A landscape with many valleys, sampled at points; each row gives a point and its height.
From any point a ball takes the steepest step (drop divided by distance) to one of its 3 nearest points. It stops when none of these is lower. Distance is the straight distance between rows; heights are no part of it.
nik: [-0.08 -0.79 -1.57  1.09  0.80  1.21 -1.23  1.53 -0.24 -0.55  1.19  2.77
 -1.23 -1.20  0.81  0.05  0.06 -1.44 -0.29  1.63 -0.40 -2.13  0.34 -0.62]  h=2.15
Lagaf: [-0.91 -0.01  1.96  0.25  1.31  0.44 -1.66  0.42 -3.65  1.16  1.24 -0.31
  2.19  3.27  0.29 -2.31  0.22  5.51  0.16 -0.99 -0.82  1.86 -1.68 -1.04]  h=3.15
zutuk: [ 0.61 -0.27 -0.58 -0.20  0.02 -0.04 -2.14 -0.34  1.22 -1.44  0.73  1.40
  1.55 -0.94 -1.71  1.67  1.20 -2.46 -0.06  2.28  2.64 -3.34 -0.86  1.75]  h=1.23
gekod: [ 0.49 -0.61 -1.63  0.60 -0.32  0.50  1.96 -0.19 -0.58  0.65  2.16  5.54
 -2.23  0.04  1.45  0.34  2.45 -0.95  0.98  0.63 -2.43 -2.94  1.12  1.24]  h=6.43
Puv: [ 1.36 -0.64 -1.23 -1.03 -1.73 -1.14  4.50 -1.64  0.10  0.22  3.02  0.74
 -3.46  1.78  1.91  0.57  2.26 -0.42 -1.06  0.97 -2.19  3.33  1.34 -0.11]  h=3.42
Zavo: [-0.53  0.36 -0.02 -1.20 -1.39  0.01  0.48  0.70 -0.90 -0.75  2.02  4.96
 -0.39 -1.02  0.74  1.25  1.23 -1.55 -0.98  1.93 -0.11 -4.23  0.64  2.36]  h=1.50
dopas: [ 1.06 -1.47 -0.27  3.12  0.70 -0.17  3.93 -0.93 -2.01  1.19  1.55  1.42
 -2.88  1.45  0.61  0.83  1.96  3.15 -0.23 -1.44 -5.01 -0.34  3.06  1.58]  h=5.64
bub: [ 0.07 -0.04  0.65  1.76 -0.13 -1.13 -3.78  0.79  1.38 -0.21 -3.85 -2.74
  2.73 -0.28 -2.89  0.57 -2.93 -0.58  2.34 -0.30  1.96 -0.04 -0.26 -0.80]  h=2.53
riboz: [-0.12  0.46 -0.17 -0.53  1.01 -0.14  0.68 -0.57 -0.42  0.32  1.43  0.64
 -0.52 -0.64 -1.69  1.41 -0.15 -0.26 -0.76  0.97 -1.49 -1.12  1.54 -0.26]  h=0.56
Sor: [-0.51 -0.06  0.49  2.42 -2.64  1.24 -0.04  3.84 -0.16 -1.94  1.07  2.77
 -0.96 -1.68  1.45  0.31 -2.10 -1.59 -2.49  1.77 -0.25 -2.86  2.59  0.18]  h=1.77
mure: [-0.33  0.55  0.12 -1.00 -1.12  0.11  1.47  0.26 -0.54 -1.13  2.38  2.68
 -0.74 -0.99 -0.49  1.43 -0.03 -0.84 -1.46  1.53 -1.35 -2.47  2.42  1.62]  h=1.21
Vir: [ 0.12  1.22  0.06 -2.22 -2.62 -0.34  0.67 -2.55  1.05 -0.93  2.89  1.55
  0.52 -0.63  0.75  1.72  1.93 -2.35 -1.19  1.33  1.75 -1.64  0.50  2.40]  h=1.90
tugug: [ 2.12 -1.20 -1.93 -0.32  1.24 -2.20 -1.07 -2.56  1.48  1.11 -1.99 -2.02
  3.11  1.07 -1.79 -0.69  1.36 -0.31  3.54 -0.17  3.10  0.45 -2.19  0.99]  h=0.96
zumuz: [-0.63  0.29 -0.37 -0.05  0.49  0.16 -0.75  0.28  0.01 -0.81  0.88  0.09
 -0.22 -1.47 -0.93  0.55 -1.07 -1.28 -0.53  1.61 -0.21 -1.23  0.77 -0.32]  h=1.26
niz: [ 0.39 -0.19 -1.29  2.05 -2.84  0.43  4.43  1.01 -1.44 -2.21  0.47 -0.25
 -3.32  1.28 -0.51  1.29 -0.22  0.97 -2.46  1.15 -2.56  1.62  3.12 -1.11]  h=3.23
vek: [ 0.82 -1.53 -1.09 -0.02  1.71  0.71 -4.90  1.28  1.94 -0.42 -2.77  0.57
  0.56  1.02  1.23  0.27  3.30 -3.12  1.55 -1.47  3.61 -0.12 -4.11 -0.95]  h=3.99
Bofuf: [-0.56 -0.52  0.77  0.60  2.78  1.17 -3.84  0.08 -2.79  1.27 -0.57 -0.87
  2.40  1.76 -1.40  0.15 -0.73  2.35  1.03 -1.59  0.05  1.26 -1.84 -1.59]  h=3.63
numes: [-1.06 -0.21  0.43  1.37  1.77  1.11 -2.41  1.91 -2.41  1.17 -0.11 -1.26
  0.34  0.59  0.87 -1.45 -1.85  2.53  0.40 -0.63 -0.27  1.02 -0.95 -2.29]  h=2.96
sokit: [-0.85  0.85  0.05  0.92 -1.81  0.99  3.24  1.26 -0.98 -1.90  1.23  0.92
 -2.34  0.09 -1.02  1.09 -0.60 -0.12 -2.25  0.87 -2.04 -0.05  2.84 -0.41]  h=2.36
bepus: [ 0.05 -0.18  0.98 -1.06  0.24 -1.49  3.31 -2.14  0.74  0.29  1.50  0.78
 -0.97 -0.21 -1.69  1.28  1.25 -0.04 -2.56  0.36 -2.20 -0.45  2.30  1.94]  h=1.49
gubo: [-0.56  0.13 -0.44  0.58 -2.32  0.00  0.50  1.97 -0.77 -1.50  2.37  3.89
 -0.87 -1.11  1.06  0.93 -0.28 -1.32 -1.44  2.14 -0.62 -2.74  1.94  1.13]  h=1.48
segaz: [-0.51  1.55  1.67 -1.38 -1.19 -0.15  1.83 -1.00 -0.35 -0.92  1.57  1.71
  1.00 -0.63 -2.38  2.36 -0.21 -0.04 -2.78  0.57 -0.65 -3.10  2.13  3.22]  h=1.92
sava: [-0.07 -0.83  1.63  1.65  3.32 -0.02  1.88 -1.23 -2.02  1.68  1.04  1.12
 -1.58  1.28 -1.29  0.18  1.17  2.64 -1.30 -2.35 -3.54  0.27  1.91  0.83]  h=4.72
samib: [ 0.79  0.51 -0.63 -0.84 -2.72 -1.15  2.07  0.15 -0.10 -1.87  2.14 -0.10
 -1.82 -0.59  1.26  0.38 -0.73 -1.64 -2.06  2.16 -0.59  2.06  1.32 -0.41]  h=2.32
Nido: [ 0.33 -0.84 -1.58  1.67 -3.45  0.77  1.71  1.24  0.47 -0.50  2.86  3.86
 -2.64 -0.69  3.22 -0.60  0.67 -2.26 -0.74  1.73  0.24 -1.10  1.09 -0.43]  h=2.01
Zuk: [-0.55  0.73  0.81  0.13 -2.51 -2.18 -0.93  0.57  1.86 -1.67 -1.78 -3.09
  1.30 -1.96 -0.72  0.25 -2.80 -0.84 -0.12  1.04  1.32  1.16  0.68  0.30]  h=3.60
ludu: [-0.27 -0.05  0.45  1.51  2.49  1.94 -0.74  0.26 -1.83  0.78  0.31  1.09
 -0.03  1.08 -1.51  0.12 -0.59  1.55 -0.08 -0.92 -1.93 -0.64  1.06 -0.96]  h=3.08
busem: [ 0.37 -0.24 -1.15 -1.05  1.90  0.06  1.25 -1.38 -0.31  2.33  2.08  0.73
 -1.74  0.63  1.04  0.02  1.79  0.36  0.17  0.05 -1.61  0.27  0.42  0.04]  h=7.00
Ladev: [-0.10 -0.58  0.60  1.24  2.34  0.85  1.67 -0.19 -1.54  0.80  0.86  2.56
 -1.27  0.71 -1.75  0.67  0.58  1.81 -0.32 -1.29 -3.78 -1.55  2.67  1.20]  h=4.30
vifi: [-0.13  0.06  0.99 -2.66  0.50 -0.37 -0.65 -1.07 -1.51  1.63  0.49 -0.43
  1.93  1.41  3.14 -3.20  1.35  3.90  1.96 -1.72  0.82  1.96 -4.23 -0.40]  h=5.55
lagi: [ 0.86 -0.32 -1.18 -1.60 -1.97 -2.44 -0.61 -0.83  3.49 -0.37 -2.32 -2.42
  1.12 -1.89  1.16 -0.79 -1.07 -1.47  2.28  0.33  2.61  1.54 -1.56  0.34]  h=1.57
Rotur: [ 0.45  0.17  0.48 -1.31  0.92 -0.91  1.16 -2.19  0.87  0.61  1.75  1.19
  0.49 -0.70 -2.89  1.89  1.35 -0.57 -1.50  0.61 -0.81 -1.95  1.50  2.28]  h=1.22
Zira: [ 0.29  0.46 -0.06 -0.07  0.24 -0.59 -1.51 -0.81  1.40 -1.05 -0.02 -0.92
  1.98 -1.07 -3.08  1.41 -0.72 -1.02 -0.18  1.47  1.64 -2.07  0.34  1.15]  h=1.62
sek: [-0.04  0.81  1.20 -0.72  0.74 -0.77  1.22 -1.39 -0.01  1.04 -2.42 -3.61
  1.58  1.39 -3.74  0.04 -1.35  1.19  0.71 -1.64 -0.37  1.63 -0.08 -1.26]  h=1.51
vil: [-0.10 -0.74 -2.01  1.53  0.36  0.53  1.17  0.28 -1.24  0.30  2.14  0.60
 -2.16  0.21  1.69 -0.58  0.32  1.17  0.07  0.98 -1.69  0.28  1.35 -0.90]  h=6.68
tati: [ 0.47 -0.96  1.12 -2.10  2.19 -1.05 -1.37 -2.08 -1.69  2.78  0.06 -1.57
  3.48  1.71  0.16 -1.44  0.82  3.40  1.79 -1.39  0.56  1.92 -3.51  0.01]  h=5.38
totel: [-0.45 -0.88 -1.46  0.68  0.37  2.17 -1.50  1.51  1.68  0.72 -0.63  0.71
 -0.91 -0.07  4.49 -2.12  1.73 -2.19  0.90 -0.35  1.57  1.21 -2.35 -1.63]  h=7.90
gopa: [-0.96  1.73  1.35 -0.55 -0.56  1.77  3.29 -0.59 -0.43 -1.26 -0.93 -1.13
 -2.55  0.95 -2.67  1.02 -0.30  0.77 -2.23 -0.76 -1.69  1.53  2.59 -0.57]  h=2.61
bos: [-0.81  0.38 -0.46  2.26 -0.42  2.56  0.21  2.21 -0.93 -1.38 -0.04  1.12
 -1.84 -0.45 -0.67  0.05 -1.92  0.20 -0.91 -0.02 -1.40 -1.58  2.02 -1.08]  h=2.63
Guri: [ 0.26  0.99 -0.13 -1.94 -1.21 -1.02  2.70 -2.68  1.28  0.48  2.98  2.23
 -1.06 -0.14  0.50  1.36  2.37 -1.88 -1.33  1.05 -0.42 -0.69  1.34  1.31]  h=1.73
Sav: [ 0.22 -1.51  1.39 -0.96  2.65  0.36 -3.81 -1.22 -2.47  2.43  0.94 -0.19
  2.75  2.39 -0.10 -1.02  1.07  3.42  0.91 -1.16  0.10  1.41 -2.48  0.14]  h=4.81
Vigus: [-0.24 -0.55 -1.37  0.19  1.26  0.69 -0.43  0.68 -0.59  1.49  1.05  0.00
 -1.19  0.39  3.98 -2.34  0.83  0.60  1.37  0.02  0.47  1.34 -1.88 -1.26]  h=6.74
pesu: [-0.25  0.56  1.24 -0.37 -1.08 -0.22  4.23 -0.33 -0.65 -1.52  1.15  1.16
 -1.78  0.62 -1.63  1.59  0.46  0.50 -3.14  0.27 -2.93  0.28  3.43  1.29]  h=1.84
voku: [ 1.21 -2.82  0.58  1.06  1.69 -1.24 -6.25  2.15  0.92  0.41 -3.61 -0.74
  1.42 -0.67  1.25 -0.08  0.31 -2.17  1.41 -0.07  2.49 -0.22 -3.26 -1.01]  h=2.54
mepek: [-0.18 -0.07 -0.95 -1.39 -1.10  0.42 -0.78  0.25  4.40  0.06 -2.83 -0.77
  0.93 -1.47  2.66 -1.58  0.08 -3.38  2.04 -1.39  2.59  1.54 -2.62 -0.23]  h=2.33
Vapos: [-0.59 -0.07 -0.45 -1.74  0.18  0.93 -0.87  0.07  1.77  0.46 -2.49 -0.10
  1.72 -0.14  4.52 -2.72  1.18  0.00  2.63 -2.92  2.32  2.10 -4.68 -0.52]  h=3.72
lenum: [-0.62  0.03 -0.01  0.38  1.34 -0.04  2.75 -0.29 -1.79  1.16  0.60 -1.40
 -2.18  1.42 -0.54 -0.45  0.55  2.96 -1.12 -0.42 -3.02  2.03  1.07 -0.92]  h=6.05
Dap: [ 0.54 -1.03 -0.26  0.21 -0.28 -0.65 -3.29  1.37  4.77  0.43 -5.40 -0.73
  1.29 -0.76  2.80 -1.29  1.76 -3.35  2.18 -1.68  3.31  0.87 -3.04 -0.16]  h=3.24
Nur: [-0.31  0.15 -0.08  0.55  1.68  1.73 -0.39  0.77 -0.69 -0.63  0.49  2.37
 -0.14 -0.60 -1.86  1.37 -0.52  0.10 -0.20  0.27 -1.39 -2.80  1.60  0.07]  h=1.54
bipe: [-0.57  0.70  1.45  1.91  1.62  2.37  2.63 -0.51 -2.31  0.73 -0.29 -0.36
 -2.43  2.10 -1.23  0.13  0.98  3.35 -0.98 -2.76 -2.76  1.14  2.10 -0.90]  h=5.35
sef: [-0.88  0.02 -0.01  0.96  1.77  1.06 -1.54  1.16 -1.26  0.21 -0.20 -0.75
  0.11 -0.34 -1.10  0.10 -1.71  0.25  0.35 -0.46 -0.41  0.07 -0.23 -1.68]  h=4.25
laler: [ 1.84 -1.51 -1.69  1.55 -0.23 -2.48 -3.14 -0.82  2.73 -1.47 -3.14 -1.52
  2.38  1.29 -1.56 -0.84  0.69 -1.19  3.57  2.03  4.37 -1.36 -1.35  2.28]  h=2.28
Tupal: [-1.30  1.77  0.91 -0.57 -1.74  2.18  0.18  3.14 -1.84 -1.67  0.08  4.16
  0.38 -0.50 -1.57  0.97 -1.22 -0.31 -1.97  0.13 -0.45 -5.04  1.84  2.61]  h=0.68
reda: [ 1.07 -1.13 -1.74  1.03 -1.08 -1.91 -2.26 -0.03  4.52 -1.08 -5.10 -0.44
  2.15  0.80  0.16 -1.52  1.23 -2.14  4.21 -0.87  4.91 -0.25 -2.55  1.67]  h=2.69
melip: [-1.01  2.61  1.91 -0.98 -1.33  1.77  0.51  0.09 -0.42 -1.92  0.31  1.24
  0.55 -0.64 -2.75  2.12 -1.16  0.11 -2.40 -0.69  0.23 -3.30  2.42  2.20]  h=1.58
zal: [-0.45  0.71  1.57 -0.52  1.84  0.30  2.25 -1.69  0.09  0.58 -0.25 -0.66
 -0.48  0.22 -3.82  0.78  0.03  0.96 -1.69 -1.60 -2.17  0.02  2.14  0.14]  h=2.16
sizi: [ 0.39  0.00  0.27 -1.31  0.38 -0.55  0.87 -1.50  0.35  0.59  1.97  3.63
 -0.28 -0.64 -1.47  1.42  2.14 -1.10 -0.64  1.08 -0.61 -3.10  0.78  2.28]  h=1.46
puno: [-1.26  0.98  1.86  1.00  0.03  0.55 -0.55  1.60 -3.19  0.32 -1.37 -2.32
  0.78  1.82  1.32 -2.85 -2.35  4.52  0.51 -2.27 -0.19  2.32 -1.91 -2.40]  h=0.95
Zin: [ 1.01 -1.30  0.77  0.91 -1.15 -3.62 -2.91  1.95  3.15  0.46 -5.08 -2.19
  2.26 -2.41  1.09 -0.39 -3.00 -0.84  1.69  0.36  1.97  0.84 -0.84  0.50]  h=2.14
gik: [-0.39 -0.17  0.40  0.35 -0.33 -0.98 -1.04  1.93  1.06 -0.41 -1.15 -2.08
  0.24 -1.58  0.58 -0.82 -3.36 -1.38  0.23  0.77  0.07  1.34  0.29 -1.76]  h=3.25
ver: [ 0.24  0.00  0.46 -0.15  2.18 -0.10 -1.72 -1.00 -0.70  1.82 -1.49 -2.47
  2.39  0.49 -2.82  0.72 -1.32  1.21  1.21 -1.39 -0.03  0.93 -0.48 -1.33]  h=2.22
pefik: [-0.64  0.73  1.59  0.05 -3.90 -0.42 -0.48  1.08  0.06 -2.38  2.15  0.02
 -0.11 -1.70  2.66  0.70 -1.62 -2.85 -3.11  2.16  1.48 -0.04  1.44  0.85]  h=3.19
tosal: [ 0.24  0.48 -0.32 -2.08 -1.85 -1.08  0.77 -1.17  1.66 -0.86  1.41 -0.69
 -0.10 -1.18  1.00  0.18 -0.21 -2.34 -0.63  1.98  0.89  0.84 -0.25 -0.33]  h=1.59
gideg: [-0.36 -0.23  0.09  0.35 -3.34  1.09  0.09  1.33  0.83 -1.26  1.95  4.50
 -1.31 -1.20  3.37 -0.29  1.21 -3.95 -1.05  2.32  1.64 -2.32  0.21  0.87]  h=2.39
tol: [ 0.91 -1.27 -0.18 -0.13  3.50  0.77 -0.81 -1.06 -1.40  1.80  1.36  2.98
 -0.27  0.50 -0.82  0.74  1.83  0.18  0.41 -0.40 -1.69 -1.46  0.07  0.87]  h=7.36
Nof: [ 1.20 -0.53 -0.43  0.87 -2.24 -2.97 -2.60  0.27  3.98 -0.65 -2.47 -2.11
  1.83 -1.58  0.21 -0.55 -0.78 -1.73  1.76  1.73  3.68 -0.08 -1.23  1.43]  h=1.91
pufiv: [-0.50 -0.08 -0.58  2.58  0.63  1.34  0.85  1.03 -2.88  0.83  1.02 -1.39
 -0.90  1.96  1.62 -0.62 -0.27  4.71 -0.70 -0.75 -1.64  1.40  0.24 -1.16]  h=7.18
totiz: [ 1.15 -0.07 -0.91 -1.24  1.53 -1.93  0.33 -1.81  0.01  1.77 -0.64 -2.90
  1.75 -0.06 -1.51 -0.03 -0.53  1.26  1.26 -0.25  0.16  1.48 -1.12 -0.32]  h=2.10
nivel: [ 0.79 -1.50 -0.80 -0.27  2.11  0.04 -4.07  0.71 -0.22  1.31 -1.29 -0.23
  0.94  0.42  1.68 -0.87  1.24 -0.74  2.00 -0.27  1.97  0.84 -4.23 -1.05]  h=4.13
roki: [-0.98  0.76  0.99  0.84  1.21  2.25 -2.46  1.45 -0.40 -1.39 -1.47  0.25
  0.38 -0.83 -2.87  0.71 -2.29 -0.56 -0.06 -0.48  0.37 -1.48  1.15 -1.47]  h=3.30
rini: [-0.79  0.13 -0.75 -0.55 -0.64  1.54 -0.97  0.43  2.42 -0.73  0.44  2.95
 -0.58 -0.53  1.78  0.23  2.56 -4.23  0.25  1.12  1.62 -1.52 -1.98 -0.12]  h=2.75
loril: [-1.78  1.10  0.99 -0.99 -4.25  1.62 -0.38 -0.39  3.30 -1.76  0.98  1.67
  1.12 -0.62  3.14  0.91  1.48 -5.29 -0.79  0.80  4.13 -0.13 -0.91  1.47]  h=2.08
Kat: [ 0.53 -0.74 -2.63  1.87 -0.56  0.94  1.97 -0.33 -0.70  0.65  2.63  2.68
 -3.06  0.72  2.91 -0.37  2.29  0.44  0.96  0.35 -1.89 -0.74  0.44 -0.50]  h=5.89
geti: [-0.30  0.33 -0.15 -0.77 -3.08 -1.02 -1.54 -0.71  3.87 -1.08 -0.33 -0.77
  1.61 -1.38  1.40  0.08  0.77 -3.84  0.61  1.52  4.16 -0.08 -1.24  1.90]  h=1.82
Paze: [-0.40 -0.22 -0.75  0.27  1.42 -0.06 -0.68  0.81 -0.49  0.74  0.16 -1.44
 -0.01 -0.71  0.82 -0.87 -1.58  0.18  0.50  0.34 -0.33  1.03 -0.59 -1.88]  h=3.47
runu: [-0.07 -0.13  0.58 -0.13 -2.09 -0.34 -1.52  1.11  2.81 -1.25  0.76  0.42
 -0.25 -2.51  2.91 -0.75 -0.41 -4.09 -1.11  2.34  1.88 -0.23 -0.56  0.27]  h=2.17
Kivo: [ 0.65 -0.08 -0.34 -2.04  0.30 -2.17  1.57 -0.37 -1.80  1.01 -1.28 -2.85
  0.68  0.03  2.43 -1.94 -1.21  3.14  1.39 -1.46 -0.52  2.86 -3.12 -1.10]  h=3.84
zomot: [ 1.25 -0.97 -0.82  0.29  1.55 -1.13 -4.01  0.03  1.34 -0.07 -1.53 -0.89
  1.86 -0.36 -1.54  0.57  0.40 -1.40  2.13  0.78  2.20 -0.62 -2.04 -0.11]  h=1.00
gonam: [-0.51  0.89  0.87 -0.95  1.56 -0.42  1.26 -0.59 -1.63  0.97 -1.82 -3.45
  0.75  0.83 -1.87 -0.40 -1.19  2.27  0.38 -1.94 -1.08  2.52 -0.41 -2.15]  h=0.92
Molir: [ 0.34 -0.11 -0.35 -1.93  0.70 -1.77  2.75 -1.31 -0.42  0.76 -0.02 -2.36
 -1.19  0.11 -1.00  0.08 -0.31  0.71 -1.08  0.38 -1.81  2.65  0.55 -0.71]  h=6.52
pamo: [-0.39 -1.00 -0.33  0.28  2.50  0.55 -2.64  0.28 -1.94  1.64  1.00  0.09
  0.82  0.97  1.82 -1.13  0.96  1.65  0.97 -0.01 -0.19  0.68 -2.42 -1.23]  h=5.04
Som: [ 0.74 -1.10 -0.14  1.58  0.61 -0.70 -3.94  0.19  1.40 -1.39 -2.42 -1.85
  2.64  0.04 -3.76  1.07 -1.11 -1.16  1.40  1.18  2.85 -1.82 -0.95  0.36]  h=1.89
davom: [-0.42  0.85  0.56  1.06  0.40  2.25  2.09  0.91 -1.48 -0.91  0.15  2.92
 -2.12  0.39 -2.51  0.66 -0.14  1.12 -0.28 -1.52 -3.11 -2.05  3.48  0.68]  h=4.79
nizi: [-1.09  2.14  1.56 -1.01 -3.66  0.21  0.30 -0.66 -0.84 -2.12  1.48 -0.85
  1.88 -0.95 -1.12  2.88 -1.58 -1.00 -3.00  0.77  1.20 -2.22  1.49  2.36]  h=1.96
vavu: [ 0.15 -0.79 -0.25 -0.68  0.51 -1.01 -1.81  0.84 -1.01  1.36 -0.53 -1.21
  1.48  0.13  4.23 -3.38 -0.46  2.64  1.70 -1.12  1.33  2.10 -4.02 -1.18]  h=4.76
nal: [ 0.82  0.86  0.02  2.66 -0.83  3.41  2.86  0.88 -1.58 -0.65 -0.80  2.17
 -3.39  1.87 -1.40  0.22  1.04  2.66 -0.13 -3.48 -3.07 -1.40  3.58  0.48]  h=5.37
Tabuv: [ 1.21 -0.18 -1.58 -0.96 -0.15 -0.54 -0.59 -2.21  3.43  0.05 -0.22 -0.69
  1.90  0.71 -1.63  0.00  2.39 -2.19  2.00  0.99  3.42 -1.21 -1.51  1.40]  h=0.51
Piz: [ 0.34  0.05  0.13 -0.49  2.09 -0.18 -0.23 -1.66  0.24  0.99  0.29 -0.87
  1.21 -0.25 -2.92  1.27  0.06  0.72 -0.34  0.03 -0.36 -0.50  0.89 -0.34]  h=1.38
misan: [ 0.28 -0.35 -0.68 -1.92  0.10 -2.33  1.06  0.01 -0.18  0.47 -1.11 -2.45
 -0.08 -1.15  1.70 -1.36 -2.19  0.58  0.82 -0.55 -0.22  3.03 -1.57 -1.74]  h=3.40
Teguf: [-0.56 -0.24 -0.60  2.06 -0.47  0.62  1.12  2.48 -1.27 -0.33 -0.18 -1.63
 -1.69 -0.22  1.42 -1.61 -2.30  1.06 -0.79 -0.05 -0.93  1.47  1.10 -2.46]  h=4.67
Serod: [-0.57  0.11  0.74  0.09  2.55  0.66 -0.46 -0.01 -2.34  1.22  0.30 -1.52
  0.41  1.24 -0.39 -1.11 -0.97  2.92  0.33 -1.38 -1.33  1.44 -0.21 -2.01]  h=2.38
bivug: [-0.12 -0.91 -0.68  0.98  0.05  0.03 -1.88  2.25  1.18 -0.51 -0.13  0.66
 -0.77 -1.91  2.04 -0.93 -1.19 -2.70 -0.30  1.91  0.41 -0.66  0.07 -1.27]  h=2.71
zage: [ 0.58 -0.08 -1.72 -1.32 -0.31 -0.48  1.77 -0.22  0.69  0.88  1.44 -0.43
 -1.92 -0.43  3.06 -1.48  0.19 -1.17  0.55  0.57 -0.31  2.28 -0.85 -1.30]  h=7.80
tepog: [-0.21  0.09  0.28  0.62 -2.00 -1.17 -2.29 -0.18  2.13 -1.90  0.15 -1.19
  1.77 -1.54  0.18  1.15 -0.98 -2.52 -0.89  2.58  2.75 -2.05 -0.14  1.63]  h=1.56
mip: [-0.13  0.19 -0.45 -0.83  0.62 -1.10 -0.39 -0.18  0.19  0.31 -0.53 -2.61
  0.58 -0.57 -1.26 -0.28 -1.49  0.09  0.98  0.64  0.39  0.97 -0.03 -1.50]  h=2.65
gupib: [-0.71  0.73  0.41 -0.67 -1.02  0.17 -0.80  0.77 -0.12 -1.48  1.35  1.78
  1.26 -1.73 -1.22  1.77 -0.46 -1.33 -1.51  1.59  0.88 -3.55  0.64  1.75]  h=0.84
fanop: [ 0.68  0.49 -1.64 -2.60 -0.70 -1.00  0.90 -2.31  2.93  0.47  0.31 -1.48
  0.81 -0.61  0.34 -0.34  0.80 -1.82  1.60  0.58  1.77  1.40 -1.38  0.40]  h=1.03
pudep: [-0.67  1.77  2.50  0.54  1.32  3.09  0.95 -0.61 -2.49  0.84 -1.63 -1.18
 -1.58  2.95 -1.61 -0.87  0.31  3.09  0.37 -3.52 -1.17  1.75  0.35 -2.26]  h=6.03
pep: [ 0.67 -1.08 -1.00  2.13  1.54  0.70  1.15 -0.43 -2.27  1.49  1.89  2.64
 -2.07  0.69  1.04 -0.06  1.84  1.98  1.00 -0.40 -3.31 -1.55  1.73  0.97]  h=4.99
rinob: [-1.03  2.06  0.99 -0.62 -1.42 -0.59  0.35 -0.42  1.00 -1.40 -1.05 -3.25
  0.48 -0.61 -3.13  0.87 -2.05 -0.27 -1.03  0.13  0.57  0.97  1.60 -0.33]  h=3.37
fif: [-0.52  2.91  3.77 -1.09 -2.45  2.12  4.38 -0.27 -0.33 -2.20 -1.25  2.14
 -3.13  0.97 -3.01  0.87  1.16  0.58 -3.66 -2.55 -1.47 -1.10  3.30  3.02]  h=2.55
geki: [-0.96  0.84  1.11 -0.72 -2.77 -0.95  0.83  0.75  0.30 -2.25  0.82 -1.82
 -0.60 -0.98 -0.15  0.57 -2.39 -1.57 -2.08  1.76  0.50  0.94  1.50 -0.15]  h=2.92
bizov: [-0.05 -0.24  1.86 -0.28  3.44 -0.76  0.97 -2.20 -1.34  3.02 -0.38 -1.71
  0.89  1.59 -2.39  0.15  0.41  2.63 -0.90 -2.08 -1.63  1.76  0.01 -0.12]  h=6.88
zazi: [ 0.54 -0.46  0.10  0.20  2.34  0.86 -2.39 -0.23 -0.15 -0.15 -0.65  0.37
  1.89 -0.11 -3.47  1.21 -0.62 -0.26  0.19  0.25 -0.15 -1.38  0.12 -0.26]  h=2.24
vuzo: [ 0.03  0.16 -0.13  0.04 -1.83  0.62  3.95  0.65 -1.46 -1.70 -1.20 -2.01
 -2.84  1.36 -0.95  0.49 -0.12  0.79 -2.70  0.74 -2.16  4.31  1.26 -1.31]  h=3.68
Napo: [ 1.05 -0.39 -1.63 -1.40  0.57 -0.48 -1.50 -1.26  1.71  1.27 -2.58 -1.09
  2.27  0.06  2.02 -1.32  1.18  0.09  4.00 -2.59  2.94  1.08 -4.31 -0.07]  h=4.48
Bon: [ 0.92 -0.41  0.16 -1.41  2.85 -1.35  1.93 -2.51  0.17  2.73  1.03 -1.22
 -0.37  0.65 -1.57 -0.06  1.31  1.12 -0.59 -1.04 -1.67  1.60  0.41  0.24]  h=6.72
pum: [-1.36  1.65  1.11  0.16 -2.26  1.49  0.71  1.94 -1.08 -2.26  1.36  2.56
 -0.26 -1.21 -0.78  1.25 -1.64 -0.39 -2.38  0.69 -0.83 -2.99  2.41  1.31]  h=1.12
Rulu: [ 1.01 -1.04 -2.56  3.42 -0.78  0.39  2.88 -0.45 -1.25  1.44  2.96  0.34
 -2.97  1.67  3.19 -0.13  2.72  3.07  0.60 -0.71 -2.71  0.43  0.83 -0.03]  h=7.07
Dida: [-1.02  0.52  0.11 -0.51 -0.26 -0.62  1.94  0.78 -1.46 -0.34 -2.35 -3.85
 -0.53 -0.06 -0.42 -0.39 -2.40  1.27 -0.43 -1.20 -0.81  3.19 -0.23 -2.26]  h=1.78
Siv: [ 0.99 -0.82 -0.18 -1.14 -0.01 -3.09 -0.89 -0.04  0.38  0.82 -3.02 -2.69
  1.65 -1.67  2.13 -1.31 -2.58  1.12  3.11 -1.62  1.18  2.05 -2.64 -0.94]  h=3.88
Luro: [-0.24 -0.32 -0.78  0.02  2.12  0.89 -1.02 -0.37 -1.50  2.04  2.31  0.84
 -0.16  1.66  3.30 -1.73  2.51  2.24  1.53 -0.26 -0.30  0.96 -2.59 -0.33]  h=6.56

For each start below, name the point where the ball stops.
Nido => Tupal
Zuk => Tabuv
gideg => Tupal
gopa => riboz
sokit => riboz
Vapos => Tabuv
niz => riboz
Dap => Tabuv
